Points on a hilly landscape, in no order, each with its height.
A ball rolls from a point to whichever of its 2 nearest points has the largest drop for the distance, and stops where none of them is lower. Distance is the straight distance between rows; heights are no part of it.
j_811 h=6.44: [  8  22  34  11   3 -19 -12 -26   3  37   2  19  29 -19 -66 -19   4 -14
  10 -46  18   7  10 -12  -9   7  -6 -23  36 -14   6]
j_691 h=3.79: [-25 -17  27  -9  28  27  -4   5  -1 -42  37 -10 -37 -25 -10 -25  -8  -6
   2  20  11   2  -9 -17  -9  17  -8  -2  14  38   9]
j_261 h=6.72: [  1  28 -18  -3  21 -15  15  -1 -33  -3 -22  28 -12  21   3   3  23  -6
 -34   2  14  63  -3  13  13  20  24  -4  16 -38 -15]
j_575 h=6.34: [ 24  -8 -25  -9   2  14 -26 -23   7  14  34   0  -5   0 -20 -13  36 -19
  16  15 -18 -21 -12 -23 -29  47  -7  28   6 -20 -10]
j_795 h=3.20: [ 17  10   5 -49  25   0   5 -25  15 -11 -22  41  43  29  43  26 -16  11
 -27  -8   2  34 -33  13  -2 -58  -9 -11 -21   4 -32]
j_876 h=5.07: [-38 -10  -7 -30 -19 -13 -31 -29  -6   5 -14  11  51  -2  34 -28  -3  17
  13 -36   9  22 -18  -9   2 -37 -22 -36 -24  17 -32]
j_452 h=7.58: [-45  -9  15  39   9  -6  17  13 -38 -24  -6 -44 -43 -30   7  26 -17  42
 -13  -4 -18  14   9  18   3  16  24  19 -13 -18  24]
j_73 h=6.01: [-16 -33  15 -23  20  44   1  25  -3  15 -18  -5 -29  23 -10  26  55  -4
   5  10 -25  18   3 -29  25 -13  15  22  50  20 -22]
j_402 h=7.31: [ 20   4 -32  61 -12  29  21  19 -18  24 -30  -6 -28 -24   2  -1  24  10
 -49  -8  32 -11  20 -37  13  48  -9  20   3 -35  54]
j_570 h=3.48: [  3  -7  34 -42  20  46  -7 -10  34 -28   8  35  -7 -13 -62   2  -6 -22
 -20  24  -8  38  -6  -1  -3 -20   3 -24  -3  15 -25]
j_388 h=5.36: [ -4  -3 -17 -39 -32 -39 -14 -25  11 -11 -24  13  35  13  -9 -13   0 -22
  19   4 -16  64  -7  47 -13 -98 -23  -6 -46  49 -37]
j_143 h=4.59: [ -4   5   0 -26 -28   2 -54 -36  47  15 -11  34  37  45  -5 -18 -30 -63
   7 -41 -34 -31  34  22  -1 -25  -2 -21 -13  -8 -19]
j_790 h=6.13: [ 43  22 -23   2 -22   5  -7   0   8  41 -39  16  18  32 -24  -7  19 -38
  -6  -8   3 -14  26 -28  -1  22   6   9  13 -48 -16]
j_764 h=4.95: [-33 -19   2  11   8   8 -25  10   1 -23  29 -15  29 -20   3 -27 -40   0
  24  -8  -8 -45 -14 -13 -20  19 -31   7  -1  21  24]
j_709 h=4.26: [-37 -22  10 -25  -7   6 -13  -7 -10 -18 -11 -12  14 -18  25 -16 -20  31
  14 -32  -8   2 -19 -14 -14 -33   1  -4 -15  20 -29]
j_109 h=8.35: [  2 -10  29  22  -4 -19  14  18 -10  22  18 -26 -19  -6 -28 -31  12  22
 -13 -33  37  -7  12 -35  -8  11   9   7  29  14   6]
j_496 h=7.00: [  6   4 -12   4  15   6  32  16 -31  13 -37   4 -32  22   3  36  53  12
 -13  12   1  47   7   7  31  -1  35   8  34 -26 -22]
j_60 h=7.75: [ 31  -8 -12  31 -10 -27  17  32  -9  22  32  -7   0   8 -14 -39  -5  17
 -26 -22  58 -33   9 -19 -13  39 -43  -1 -16  -4  38]
j_262 h=7.76: [ -2   6 -37  11 -17 -19 -30   1   2  14  -1  11  67   8 -15 -36 -34 -18
   2 -26  -3 -29   0 -15  -9  34 -42 -27 -26 -21  28]
j_240 h=9.00: [ -3  32  -9   6  14  -8  31 -27 -22 -10 -20  11   8 -15  50  19  -9  32
 -15 -14  14  28 -18  26   4 -26  15 -18 -16  -2  -5]
j_344 h=6.58: [ -9   8  43 -14  11  53   9  -4  22  22  10 -10 -19 -19  14  22  25   0
   7  -9  -8  -1  -6 -35  -2  -2  22  38  49  33  18]
j_770 h=8.66: [ 18  11 -34  18 -19  12   3  -8  -2  20 -20   0  17 -10  48  -7   9  10
  -4 -19  15 -16 -15 -36 -14  37 -17  22 -15 -32  17]
j_409 h=5.91: [-12  13   2   6  27  52 -14  28  25  21 -12  -4   6 -39 -11 -12 -21 -22
 -50  -2   7 -43  -3 -46   7  37  -1  -3  36  -6  39]
j_746 h=8.81: [ 38  31 -36 -25   5  15   7 -26   5   1 -19  25   1  -7  47  23  10  -4
 -11  13 -14 -31   7 -10  20  -4  22 -10 -30 -34   2]
j_187 h=1.23: [-20  -3  12  -4   6  19  -9 -31  -5 -29  -9  -3  -6 -34 -51   9   1   2
  26  -4 -27  41  -6  20 -19 -29  24   2   0   8 -29]
j_645 h=7.52: [ 31  -9 -21  -2 -12 -16  18  37 -15   8 -16  -6 -39  30  27   5  36  21
 -22  33   7 -12   5 -21  18  23   6  16   2 -35  -9]
j_558 h=6.90: [-40   6  40  -5  27  51 -18  15   7  26   3 -16 -16 -33 -25  13  20  -7
 -14 -29   2   2  -4 -56   7  12  20  17  62  20  23]
j_528 h=7.47: [ -5   3  -4   3 -10  -9  10 -15  -3   4  10 -11  41 -35   0   1  -7  29
  15 -43  12  26 -10  12 -13   2   8 -32 -34  17   8]
j_129 h=7.97: [ 14  17   2   6 -16  -5  22   3  -2  35 -50  -2  20  24  17  14  -1  16
   0 -19  11 -15  16  -6  11 -55  36   2  22   7 -33]
j_227 h=6.83: [-13  15 -36  50   4   9  14   5 -35   8 -21 -19  -5  -7  -6  10  -4  -1
   6  21 -19 -22  14  -8   5  37  -5  23  -2 -48  36]
j_778 h=4.29: [  3 -11   8 -19 -29 -35   9 -15  11   6   7  12  -4  16  -7  -2  29  -3
  16  29  -7  46 -28  36 -24 -38  -8  26   9  22 -46]
j_848 h=7.56: [-48 -19 -11  15  -4  -9 -14 -12 -22 -28 -19  -9   7   4  45   0 -21   4
  36  26 -11   4 -25  21 -16 -17 -20  23  12  16 -15]
j_701 h=7.54: [ 13 -39 -15 -35   1 -23 -19  23 -15 -58  37 -11  -5  -4 -32  -2 -22  13
  11  30 -22  -5 -10  21 -23   0 -16 -15 -64   9  -6]
j_220 h=4.66: [-45  -3  19  10  29  16  -2   5  -7  -8   8  -1 -20 -27 -14 -41 -27 -13
 -18   0  27 -17   1 -40  17  12 -11  -8  44  33  36]
j_458 h=2.56: [-19 -18  10 -23  -1  18  -5 -31 -11 -43 -20   3 -30   3 -28  -3  25 -16
  22  31 -18  50   3  18  -4 -49   1  -1   2  23 -61]
j_948 h=7.85: [-10   2  18  11 -11   6  27   0  -5   0  15 -36  17 -52 -18  -5 -12  37
  17 -43   0  -9   0 -10 -23  -2  16  -4 -19  26  31]
j_897 h=8.22: [-10  10 -21  -5  12  27   0 -21  -6 -27   3   2   1 -39  68  33 -14  31
  -3   8 -24 -14 -19 -10   9  -5  -2 -27 -55  -7  18]
j_383 h=8.28: [  9  -1  -1   1 -13 -50 -38  -7 -13  23  27  -5  52  20 -39 -48  -5 -19
  33 -24  11 -38  -5  -5 -16   5 -54 -17  -1   0  10]
j_91 h=8.87: [  9 -11 -27  12  -5 -34 -11  16 -23  -2  32   2  44  21  -1 -16 -11  -2
  11   9   7  -3 -28  26 -35  42 -42   8 -18 -10  28]
j_647 h=6.30: [-10 -13  20 -11  12  35  11  31  -2  13  -2 -24 -41   0  19  29  37  21
  -4  10  -7  -4 -10 -39  12   7  32  31  36  11   6]
j_731 h=6.33: [ 13   3  30 -25  13  26  16   3   2  -4 -13  -1 -10  -2   0  52  12  33
 -15   2 -21  17  -5  -6  -9 -35  37  12   7   3 -25]
j_450 h=8.39: [ 10   8  -1  24 -40  -3  17   6 -10  39 -41 -10   7  -4  39   4  11  38
 -12 -49  26  -5   0 -46  -8  -7  11  15   3 -22  -9]
j_152 h=7.27: [-14 -22   2   1 -30 -39  32  11 -11 -22  -1 -44 -23 -23 -21  -1  -9  44
  18 -19   2   6  14  42  -5 -35  15   6 -21  40 -29]
j_332 h=7.99: [-20 -15  -9   5  -7 -59  34  12 -17  -8  -8 -20 -30  10  49 -23  -5  39
 -13  -8  29  16  -4  26  17 -21  -4   7 -13  23 -29]
j_397 h=8.52: [  9  -3 -30  -9 -10  15  -6   2  -1  -2  -4  17  22 -10  60  12 -11  18
  -6   7 -15 -15 -15 -19 -12  21  -2  -2 -42 -38   8]
j_154 h=3.14: [-26   3  32  22   1   8 -14  -3  20  27   6   9  23 -13  42 -24 -32 -10
  10 -32  27 -37  -9 -40   3   9 -34  -5  36  12  40]
j_669 h=8.42: [-22 -12 -34   4  -1 -44  -4 -14 -40 -31  12 -17 -39  -2 -17 -48  16   2
  17  22   5  12  12   9   9  -6   0   2  -2  12 -27]
j_679 h=6.96: [ -9  21   0   0   8 -20   7 -18 -21  -2  -4  24  15 -25 -28 -26  -8  -7
  -3 -26  22  38   0  13 -12  11  12 -29   6  -6   0]
j_922 h=5.51: [-10   5  -2  19 -16  -1 -30 -51  -2  28   5 -11 -11  -4  -4 -40  23 -24
  34 -33  -6 -28   8 -20  -9   5  -4  10  24   1 -25]
j_851 h=7.05: [  4   9 -44  28  14  41   1   9  -3  18 -26  14 -27  -6   4   2  28 -29
 -25  20   9 -14  17 -41  33  60  -6  10  27 -43  34]
j_222 h=5.30: [  2  -9  -4  20 -23 -34  28 -13  -5  23  39 -30  -7 -15  -1  -6  25  26
  38 -10  15   2 -23  32 -30  13 -15  31  10  37   1]
j_424 h=6.32: [  4   8   0  16  12  34 -12  34  11  22   0 -30 -18 -39 -44 -16  16  -2
 -47 -22  20 -41  21 -62  -7  34   9  10  16  -7  38]
j_276 h=3.98: [  2   0  32 -16  19  -7   9  37  -8 -43   6  -3 -46  -7  -2  51 -26  33
 -39  10  -2  26   3  33  21   3  30 -22 -19 -11  -2]
j_671 h=4.83: [ 25  21   0   7  27  16  21  39 -19 -12 -39   5 -29  21  24  59  -2  33
 -60  23   3   1  18  -4  43 -23  33 -32  -3 -30  12]
j_120 h=6.65: [ -2 -11  -2  11  20  48 -20  35   6  31  -8 -15 -12  -1 -66 -14  32 -28
 -23 -12   0 -27  30 -54  18  31   9   7  40  -5  13]
j_514 h=4.74: [  3  -9  37  -3 -35 -17 -20 -27  21  52  -4  15  10  28 -26 -19  40 -25
  30 -20  -8   2  -1 -15  -3 -29 -21  18  50  13 -45]
j_335 h=5.22: [ 23 -12  -2   2 -18 -39  -4   4   3  43  13  -3   6  49 -38 -28  44 -28
  27  12   8 -19   7  -9   2  10 -28  25  48   4 -24]
j_799 h=7.20: [-13 -25   1  14  14 -15  22  43 -30  -4  -3 -26 -64  28  -6  32  41  22
 -18  10  -8  35   7  17  40  25  19  22  14 -13 -10]
j_456 h=7.89: [-15   2 -13  18   5  12  13  -7 -14 -15  24 -16 -21 -58  40  -3  -4  35
 -13   4  -7 -16   5 -27  -5   9   6  -3 -37  -8  40]
j_901 h=6.99: [  8 -22   0   8  12  11  -5  42 -10  14  -7 -26 -15  36 -54  -9  23 -17
   8   8  -8 -35  32 -29  21   0  21   4  36   8  -7]
j_287 h=6.60: [-39  20   7   5   2  32 -37 -79  27  13 -18  17   4  -1  26 -12  -8 -53
   8 -57  -6 -12  14   2   2 -13   8 -20  27   0 -22]
j_97 h=5.85: [  2  -7 -24 -36 -18 -31 -13   2  -2   1 -21  18  50  35  48 -34 -20  -3
   0  -9  11   6  -7 -11   7 -42 -24 -25 -31   1 -18]
j_311 h=5.96: [ 17  -1   2 -11 -19   7   8  -4   1  11  -2 -20   3 -12 -11  24  27  13
  19   2 -21 -11 -11  -3 -12  -4  25  30   0   0 -21]
j_197 h=9.06: [ 31  18 -13 -15  14  37  -3  14  15  13 -31  10 -12   7  14  16  15  -8
 -29  16 -10 -33  26 -34  24   8  29 -12   0 -29  -9]
j_96 h=8.02: [ -3 -14  35  10  28  11  34  48   9 -20  36  -7 -51   9   7   6   5  11
 -30  25  33  19  -7   0  26  30  -1   7  26  18  39]
j_951 h=8.11: [ 15  -8 -12  44   4 -13  12  34 -39  -1  20 -29 -43 -18 -26  15   8  32
 -43  -9   5  -2   8  -3 -11  66  -6  25 -30 -55  40]
j_589 h=6.69: [  2  16 -48  13  10  26 -15 -10   1  12 -13  17  -5  22  -7 -16  13 -48
   0  29 -21 -34  33  -9  25  46   2   2  15 -34  11]
j_596 h=8.37: [-11 -18  -3   1   4 -38  14  31   3 -28  41   1 -18   4  25 -25 -16  21
 -15  22  32   7 -15  24  -2  25 -21  -6 -27  12  19]
j_333 h=6.59: [ 14  -2   7 -22  15  30 -16   9  -5 -14  47 -11 -31 -31  -6  23  27   1
   3  26 -33 -16 -17 -21  -9  52   6  23   2 -14  17]
j_295 h=7.15: [-24  -4 -15   7  25  39 -20  -8  11  10 -22  22   1  42 -21  -4   4 -64
  15  22 -18   1  27  13  32  17  -3   8  54  -4  -1]
j_102 h=7.78: [ -4 -34  -1  -9  10 -10 -17  20 -19 -33  60 -26 -19  -6 -28 -21   1  30
   6  12 -14 -32 -22  11 -34  26 -23  17 -30   7  12]
j_864 h=3.30: [ -3  19  11   0 -30 -18 -36 -35  34  32 -13   9  42  18   0 -28 -29 -43
  37 -45 -11 -48  34   3  11 -39 -15 -41   4   0  -6]
j_253 h=6.03: [-10   6  17  30   4  -5 -22 -26 -13  39  -4  -4   0  -1 -50 -41  29 -31
  25 -31  16  -3  16 -27   4  25 -13 -11  56 -13  -2]
j_632 h=5.08: [  2   7  25 -27  19  44 -16 -13  35  -4 -25  51  27  35 -21  28  -7 -32
 -18  11 -36  29 -12   3  -6 -27  10  10  20 -15 -32]
j_195 h=6.41: [  7  30 -12  36   5  33  15 -15   0  22 -23  10  24  -9  24  29  -8 -17
   9  12 -10 -13  -3   8   9  32   7  20  20 -22  38]
j_668 h=9.14: [  5  34   4  17  13  19  34 -23 -20  13 -26   6  -3 -28  19  22  13  19
 -20 -22  20  19  -3 -11   6   4  36 -10  17 -16  10]
j_309 h=8.89: [ 10  32  -2  25  15  25  20 -10   4  31 -29   5 -16 -26  -9 -13  20  -7
 -23 -17  43  -1  23 -37  21  22  24 -17  32  -2  17]
j_470 h=6.21: [ -9 -13  -2 -16 -32 -49  -9 -16  -6 -15   2   1  20   6 -46 -29  -6  -9
  37   0  10  43   3  39 -21 -67 -10 -16 -22  41 -31]
j_88 h=9.26: [ 33   3  -5 -42  11  23  -9   0  16  -9   8  12 -22 -15 -28   7  23 -10
 -31  22 -14  -3  12 -29  10   9  24 -20 -12 -22 -22]
j_377 h=4.53: [-11 -30  25 -21  12  12 -18  10  17 -35  33   9  15  10  -6 -26 -24 -20
  14  25   3  -7 -28  -2 -27   7 -36   7   9  33  -3]
j_200 h=8.15: [ 45   2   2 -11   9  -8  17  28   5 -16  41  -6 -19 -17 -25  23  -8  14
 -28  27   1 -19   1   6  -5  27  17 -30 -39 -10  30]
j_303 h=3.41: [ 32  16  26   5   3  17  15   3  37  23  34   2  20 -13 -31   3  -6 -20
  12  -5   7 -25  12  -6 -15  15   0   0  20  25  27]
j_784 h=8.26: [-11 -16  -3  20  35  13  -1  44 -36 -11  16 -21 -53  -2 -41   9  28  13
 -31   8 -10   2   2 -24  11  56  -2  22  13 -21  39]
j_237 h=5.62: [-11 -15  21 -34  14  50 -24  -4  19  14 -29  32  -5  33 -11   9  27 -17
 -19   1 -25  12  -2 -34  17 -12  23   6  35  -8 -40]
j_415 h=6.31: [ 18  -3  13  -5   1  -1  13   2 -19 -18  37 -22 -31 -21 -11  48  17  27
  22  22 -32  16 -21  27 -20  18  15  14 -13  -4   6]
j_205 h=7.16: [ -5   3 -26   6   3   2 -34 -43   7  -3  10  -3  20 -18  11  20   6 -22
  53  22 -28   7 -25  35 -31  12   5  17 -14   0  -6]
j_852 h=3.50: [  1  -9   7 -19   3  28   8 -31   8  -9 -20   9 -25  19 -20  21  33 -25
  35  32 -35  15  21  10  19 -47  22   8  30  20 -47]
j_320 h=5.69: [ 21  19   2 -28 -21   9 -12 -34  50   2  -4  28  59  26  -8   8 -29 -53
  29  -6 -29  -4  23  34   2 -49  -1 -17 -29  19 -14]
j_708 h=5.90: [-39  16 -19  -2  -3   8 -36 -57   4  10 -23  19  30  -9  53 -25 -11 -19
  12 -49  -3   5 -18  -6  -8  -4  -7 -18 -11 -17 -19]
j_743 h=4.84: [  9   3 -12   0 -27 -46  -2 -37  12  22  25   3  18  -8   6 -19  28  -3
  47  10  16  22 -21  33 -27  -7 -18   9   3  31 -22]
j_776 h=7.21: [-28  14  -8  11  12  52 -32 -43  21  27 -19  21 -10  13  -7  -3  -2 -61
   8 -25 -28 -14  28   6  12  32  14   4  54 -11  -1]
j_581 h=7.37: [-13 -22  -2  28  -5 -30  13  35 -37 -19  12 -42 -68  10   1  22   1  37
 -11  15 -27   0  11  32  11  15   8  35 -18 -15  -2]
j_997 h=6.15: [ -6   1   1 -11 -14 -25 -44 -64  19  11  26  23  18   0 -45 -46  26 -60
  38  -2  -8  16   5  12 -21 -13 -16  -8  -2  19 -39]
j_111 h=8.20: [-17 -13 -22  20  -3 -60  17   7 -32 -16  14 -23 -47   4  -1 -36  19  28
  -5  -2  25  29   7  37   8  20  -7  14 -12  -3 -20]
j_392 h=8.73: [-32  -1  -3   6   9 -38  12   7 -22 -33  -2   2  -1  -8  44  15 -24  40
 -18 -19  21  60 -27  57   1   3   0  -9 -37 -10   4]
j_368 h=5.59: [ -1 -13   4  -5 -14  -7  20  25  12 -18  -5   2  39  28  31  12 -47  18
  13  20   2 -20  -1  21   5 -41 -10 -11 -13  26   7]
j_702 h=6.84: [ 10  -6   8 -17 -30 -41  26  10  -2  -5  -8  -4  14   5 -23  -8  -9  14
   6 -15   7  20  12  31   3 -54  14  -8 -15  31 -37]
j_755 h=7.55: [ 14  -8  -2  56  -8   1  29  33   6  17  19 -15 -22 -14  16 -22   5  30
 -46 -11  50 -29   7 -38  -9  41 -33  27 -13 -16  64]
j_965 h=7.53: [ 28  17 -13   0  10   7  -7  -7  13  -7  34  15   5   1  -2  12   3 -30
  31  54 -15  -4 -14  32 -12  28 -10   6   6   1  23]
j_42 h=8.19: [  7 -19  10  32  19 -28  28  55   2  -9  41 -28 -46  17   0 -13  -3  27
 -43  22  29 -19  15  15  22  33 -23  19 -17   3  36]
j_179 h=7.92: [-48  -3  -4  18  16   8 -13 -26 -13 -13  -8   6   3  -6  36 -25 -12 -12
  20   5  -2  -1  -7 -14   1  14  -9  13  36   5   1]
j_401 h=6.67: [ -8 -10 -17 -23   2   4 -57 -45  18 -19  12   7   7   0 -41 -24   6 -47
  31   7 -39 -10  10   6 -28   5  -3   6 -11  -3 -31]
j_822 h=4.42: [ -5 -10  26 -11  19  -1  14  50  -7 -25 -18  -9 -51  18  27  29  -9  37
 -60  11  12   4   6 -15  30 -22  26 -11  -6 -13 -10]
j_758 h=8.41: [ 17 -14  -5  31  22  -2  16  33 -32  13  32 -40 -37   8 -57 -13  40  12
  -9  -1  12 -24  12 -14  -1  52  -6  34  16   7  30]
j_265 h=5.28: [ 40  22   2   0  -1 -16  46  32   0   4 -14  -4 -16   4   0  37  -4  28
 -31   5  16   3  26   7  20 -11  45 -25 -28 -18   4]
j_944 h=4.18: [-15 -23  13 -12 -15  15 -22 -32  23  13  -3  -5 -15  17 -31 -15  33 -38
  46  21 -19  -4  10  -2  -1 -31  -1  30  36  34 -48]
j_808 h=7.18: [-38  -9 -18  46  -3 -12   9   6 -26  -8  -3 -16  -6  13  46  12  -6  15
   7  43 -21 -10 -15   5  -2  16 -16  41   7 -24  21]
j_107 h=7.84: [-22   4  19  19  34  14  33  32   5  -1  18 -13 -60 -31  41   2   7  35
 -62  -4  44  15   1 -22  23  27   9   5   0  -5  47]
j_369 h=6.85: [  5  11 -16   2 -32  -8  -2 -34  25  29   2  -2  44   4  51   4  -8  -4
  44  -5  -2 -27  -1   8  -2 -10 -12   0  -6  19   6]
j_469 h=6.62: [ 27  14 -13   5 -31  13 -13   0  19  41 -32   8  35   8  -6 -14  -8 -16
  -7 -39   6 -40  28 -40  -3   8  13 -19  -6 -26  -2]
j_305 h=7.77: [ 27   6 -19   5   8 -17  20  11 -17  -5  19  -1 -20  25  -8  13  25 -19
  11  54   2  11   3  29  16  37  -2   6   4  -8  17]
j_273 h=4.69: [-35   1  23   9 -14   8 -29 -44  15  11  -9  12  40   8  -9  10 -26 -35
  49 -25 -25 -11   0  25 -20 -26 -13   0  24  21 -14]
j_34 h=7.59: [ 17 -12 -12  -3 -13 -30   0  30 -13  -5  10 -13  30  13 -45  -8 -18   8
   5 -11 -11 -20  11   3 -15   6   7  -6 -24 -12  -3]
j_26 h=4.11: [-23 -14  14  27  -5  18   1  26  11   5  -8 -11  38 -17  34 -10 -41  14
  -7 -10  -9 -49   4 -39  -4 -13 -14   8   1  12  39]
j_139 h=5.65: [ 18  -1 -15  23 -31 -23  31  -1 -27  28  -2 -40 -11 -14  -5  14  33  33
  25 -14  -6  -4  -5   8 -14  18   5  39   5 -10  -9]
j_809 h=4.96: [-22 -21  20 -11 -26   3 -40 -26   7  11  18 -19   7 -24   9 -27   5   2
  30 -37 -12 -20 -19 -39 -25   0 -12  13   2  22 -13]
j_812 h=2.99: [ -7 -21  41 -29   5  -3  21  24   7 -34   1   2 -13  23  40  29 -29  34
 -18  -4  21  42 -28  32  -2 -42  -5   5 -16  22 -25]
j_336 h=4.28: [ 16  27  -5 -39   6 -11   0 -46  16  -7 -31  38  46  31  16  13   0 -19
  -3   0 -15  64 -24  45 -12 -86 -12  -2 -28  18 -42]
j_418 h=5.64: [ 37   9 -17  24 -42 -42  -5  -8  -7  47 -10   6  24  23 -32 -21  26 -21
  19 -32  17 -16   7 -14 -14  16 -30  18  24 -26 -14]
j_292 h=1.51: [-17  25  26  17  -8   2 -20 -25  28  32  -6  19  36  -7   1 -22 -35 -35
  27 -45  21 -31  15  -9   8 -10 -22 -48  30   8  16]
j_31 h=4.93: [  6  -6   9  -3  -4  -2  21  49   2  -9 -20  -6   4  26  53  24 -28  38
 -27  16  -1 -27  -2 -13  19 -31   8   7 -15  -4   3]
j_434 h=6.86: [ 28  12 -33 -17 -16 -29   5   0   2 -27  26 -13  28 -15  32  24  -9  23
  27  23  -6   8  -5  34  10 -18  -3 -36 -75  10  27]
j_911 h=6.27: [  9  10 -19  -1 -16   2  15  -4  15  -4  -4 -15  46  -6  56  17 -20  27
  35   5  -7 -25  -8  20  14 -27   1 -25 -43  30  17]
j_212 h=8.63: [ 16  13   9  32 -14  -4   9  15  -2  44 -20  -6  -4 -30 -10 -29  11  10
 -33 -49  65  -9  13 -55   0  19   7 -22   7  -9  21]
j_147 h=7.29: [ 17 -18 -22  20 -12 -14  16  46 -14   6  -8 -37 -22  25 -16  -6  15  15
  -4  24  -8 -47  30 -23  17   8   6  22   2 -10   7]
j_166 h=8.12: [-28 -11  33  14  -5  -4  13  22 -14   5  19 -41 -11 -34 -12   6  -7  46
 -13 -50  17   5  -6 -14 -24  14  12  29   8  14  24]
j_202 h=5.48: [-20   7  41   6 -16  -6 -38 -59  36  14  19  21  21  -5 -38 -21  -3 -41
  41 -35 -11   7   8  12 -19 -28 -23 -19  27  20 -29]
j_674 h=8.62: [ 26 -15 -29 -11 -33 -62 -12  10  -4  18  28   1  47  33 -14 -40  12  -7
  22  -9  13   6 -15  12 -19   8 -48  -3 -28   6  -6]
j_684 h=8.38: [ 39  -3  14 -40   8   1   3  20  20 -24  37  26  20 -26 -36  14 -21   3
 -17  19  -8  15 -17  22 -21  13   6 -30 -30   2  11]
j_814 h=7.63: [  3  15   3  18  13  10  32  18   3  -8  13   4 -24 -29  51  20 -16  33
 -41  21  17  -9  -1  -9  22  13   6 -16 -20 -19  54]
j_595 h=3.40: [ -3  11  14 -14  33  10  15   9 -27 -55 -23  11 -49  -3  -9  40 -26  15
 -24  28  -4  23  13  32  39 -41  26 -36  -4 -10  -8]
j_18 h=7.32: [ 21  23 -17   6   6 -10  21  -1   7 -23  33  13  -3 -29  48  21 -27   7
  -4  41   8   5 -10  34  14  23  -7 -29 -40  -1  47]
j_887 h=2.15: [ 25   1  38 -33  18  10  33  12  16 -14 -11  20   7  20  47  37   4  39
 -34  -1  14  19 -24   1  -3 -51  11 -10  -3   9 -31]
j_79 h=7.96: [ 33  -1 -13  18   3 -28  16  25 -29 -11  38  -8 -54   0   4  33  26  16
 -21  31   2 -10   6  16  21  50  -7  -4 -36 -35  31]
j_983 h=3.56: [-27  25  30   2  28  48  -5 -29  21   3 -19  22  33  -8  13  24 -42 -25
  22 -12 -13  12 -19  27  -6 -24   8   1  36  17   4]
j_967 h=6.40: [ 12  26  -7  -1  23   2  21  14  -6  -8 -11  34  18   2   3  11 -17 -10
 -27  28   9  38 -17  18   9  27   9 -12  21 -31  16]
j_826 h=6.53: [  9  10 -33 -41 -10 -10 -19  -3  -2 -26 -34  15  48  30  55   4 -35 -13
   4   7 -30   7  -6  18  14 -45  -3 -10 -48  -6 -12]
j_16 h=3.71: [ -8 -23  12 -34  -6  -6  -3   2  -5 -28  -7   6 -14  26  27  30   6  16
   6  25  -7  40 -34  25 -12 -35 -11  25  11   9 -50]
j_117 h=6.56: [  8  10 -26 -32 -14   1 -29 -34  20 -21  -8   7  38  14  30  22 -22 -30
  43  16 -36   2  -7  46 -12 -49  -7 -10 -46  18 -15]
j_289 h=5.37: [-30   7  21  -7  37  50 -15   8  17  -3  -4  26   3 -24  -2 -21 -39 -30
 -28   2  13  -8 -20 -20  14  17  -1 -13  44  14  25]
j_325 h=8.54: [-20 -17  -5  -3   2 -53   0  12  -5 -47  37 -14 -28  -9  28  -9 -13  19
   9  18  27  50 -31  58 -12  12 -16 -14 -48  17   2]
j_158 h=4.37: [  5  -1  35 -34  -2  29 -33 -24  55  -1   6  60  38   4 -47  -1 -16 -46
  -7   1 -24  21  -3   6  -9 -24   2 -11  -8   2 -27]
j_511 h=7.65: [-17 -10   6  19  -9 -27  27  15  -4 -34  18 -33   0 -16 -11  16 -36  31
  20  -2   9   7   8  50  -4 -22   0 -19 -36  41  18]
j_47 h=7.13: [  7 -13 -20 -28 -10 -11 -36 -11   7 -23  19  -9  29 -11 -51 -14 -20 -12
  26   8 -38  -8   3  11 -30  -8  -7 -17 -45   1  -8]
j_549 h=6.02: [ -5  19  -2   1  27  29   3   4  11  -1 -13  28  28  -4  36  25 -36 -14
 -16  22  -2  -3 -29   6  -6  31  -9   9  20 -21  39]
j_959 h=2.35: [ -4  -5  18 -34  36  39   2  -1  11 -48 -21  24 -30   2 -11   9 -19 -12
 -26  33   7  15   7 -11  27 -36   8 -34   9  11 -19]
j_633 h=2.43: [ 15  16  40  -6  14  36  16  -7  40  10   4  23  26  -7 -12  23 -29 -23
   8   3   8  -3  -2  16  -5 -14  14  -7  31  31  14]
j_226 h=7.98: [ 11   2   4  -3 -11 -28  -5  10  -9   7 -19  12  31  33 -47 -12 -15 -25
  10   5  -7  12  21  10  -9 -13   1   2  21 -12 -17]
j_869 h=7.72: [  7  -9 -13 -29  -8 -24  24  16 -14  -3 -15   2 -40  33  40  -8  27  26
 -16  29  13  11  -4  -6  21 -17  11   9   2   3 -40]
j_635 h=7.19: [ 11  -3 -39  17 -31 -13 -19  -6  -5  14 -26  -6  35  -2   8 -41 -16  -6
   6 -32   8 -50  29 -46   7  13 -19 -20 -32 -28   6]
j_524 h=7.09: [  5  -3 -14 -29  -8  18 -41 -26   1 -39  -1  11  -6  -4   6  40  -8 -28
  31  45 -46   3 -18  37 -21 -26   4  -4 -38   0 -30]
j_95 h=7.80: [-26  -1   8  36  20 -11  28  40 -25 -10  -8 -21 -32 -16 -35   3 -12  30
 -43 -21  15  27  23  16   9  26  28   1   2 -16  23]
j_566 h=7.44: [ 23  24   2 -27  -1 -11  25 -33  10   0 -27  14  13  19   6   2  -2   1
   6  -4  11  11  21  13  14 -77  20 -14  -2  31 -45]
j_782 h=6.04: [ 27  -8 -12  18 -15 -14  -2   9 -26  30   3   0  -4  30 -14 -20  30   1
  -3   5  10   0 -12 -24 -20  56 -18  35  19 -34   4]

Two balls start at each pair of points below. Name the first point that both come to, or write never.
j_332, j_240 -> never
j_129, j_311 -> j_887
j_674, j_575 -> j_418
j_415, j_166 -> never
j_701, j_333 -> never
j_668, j_344 -> never
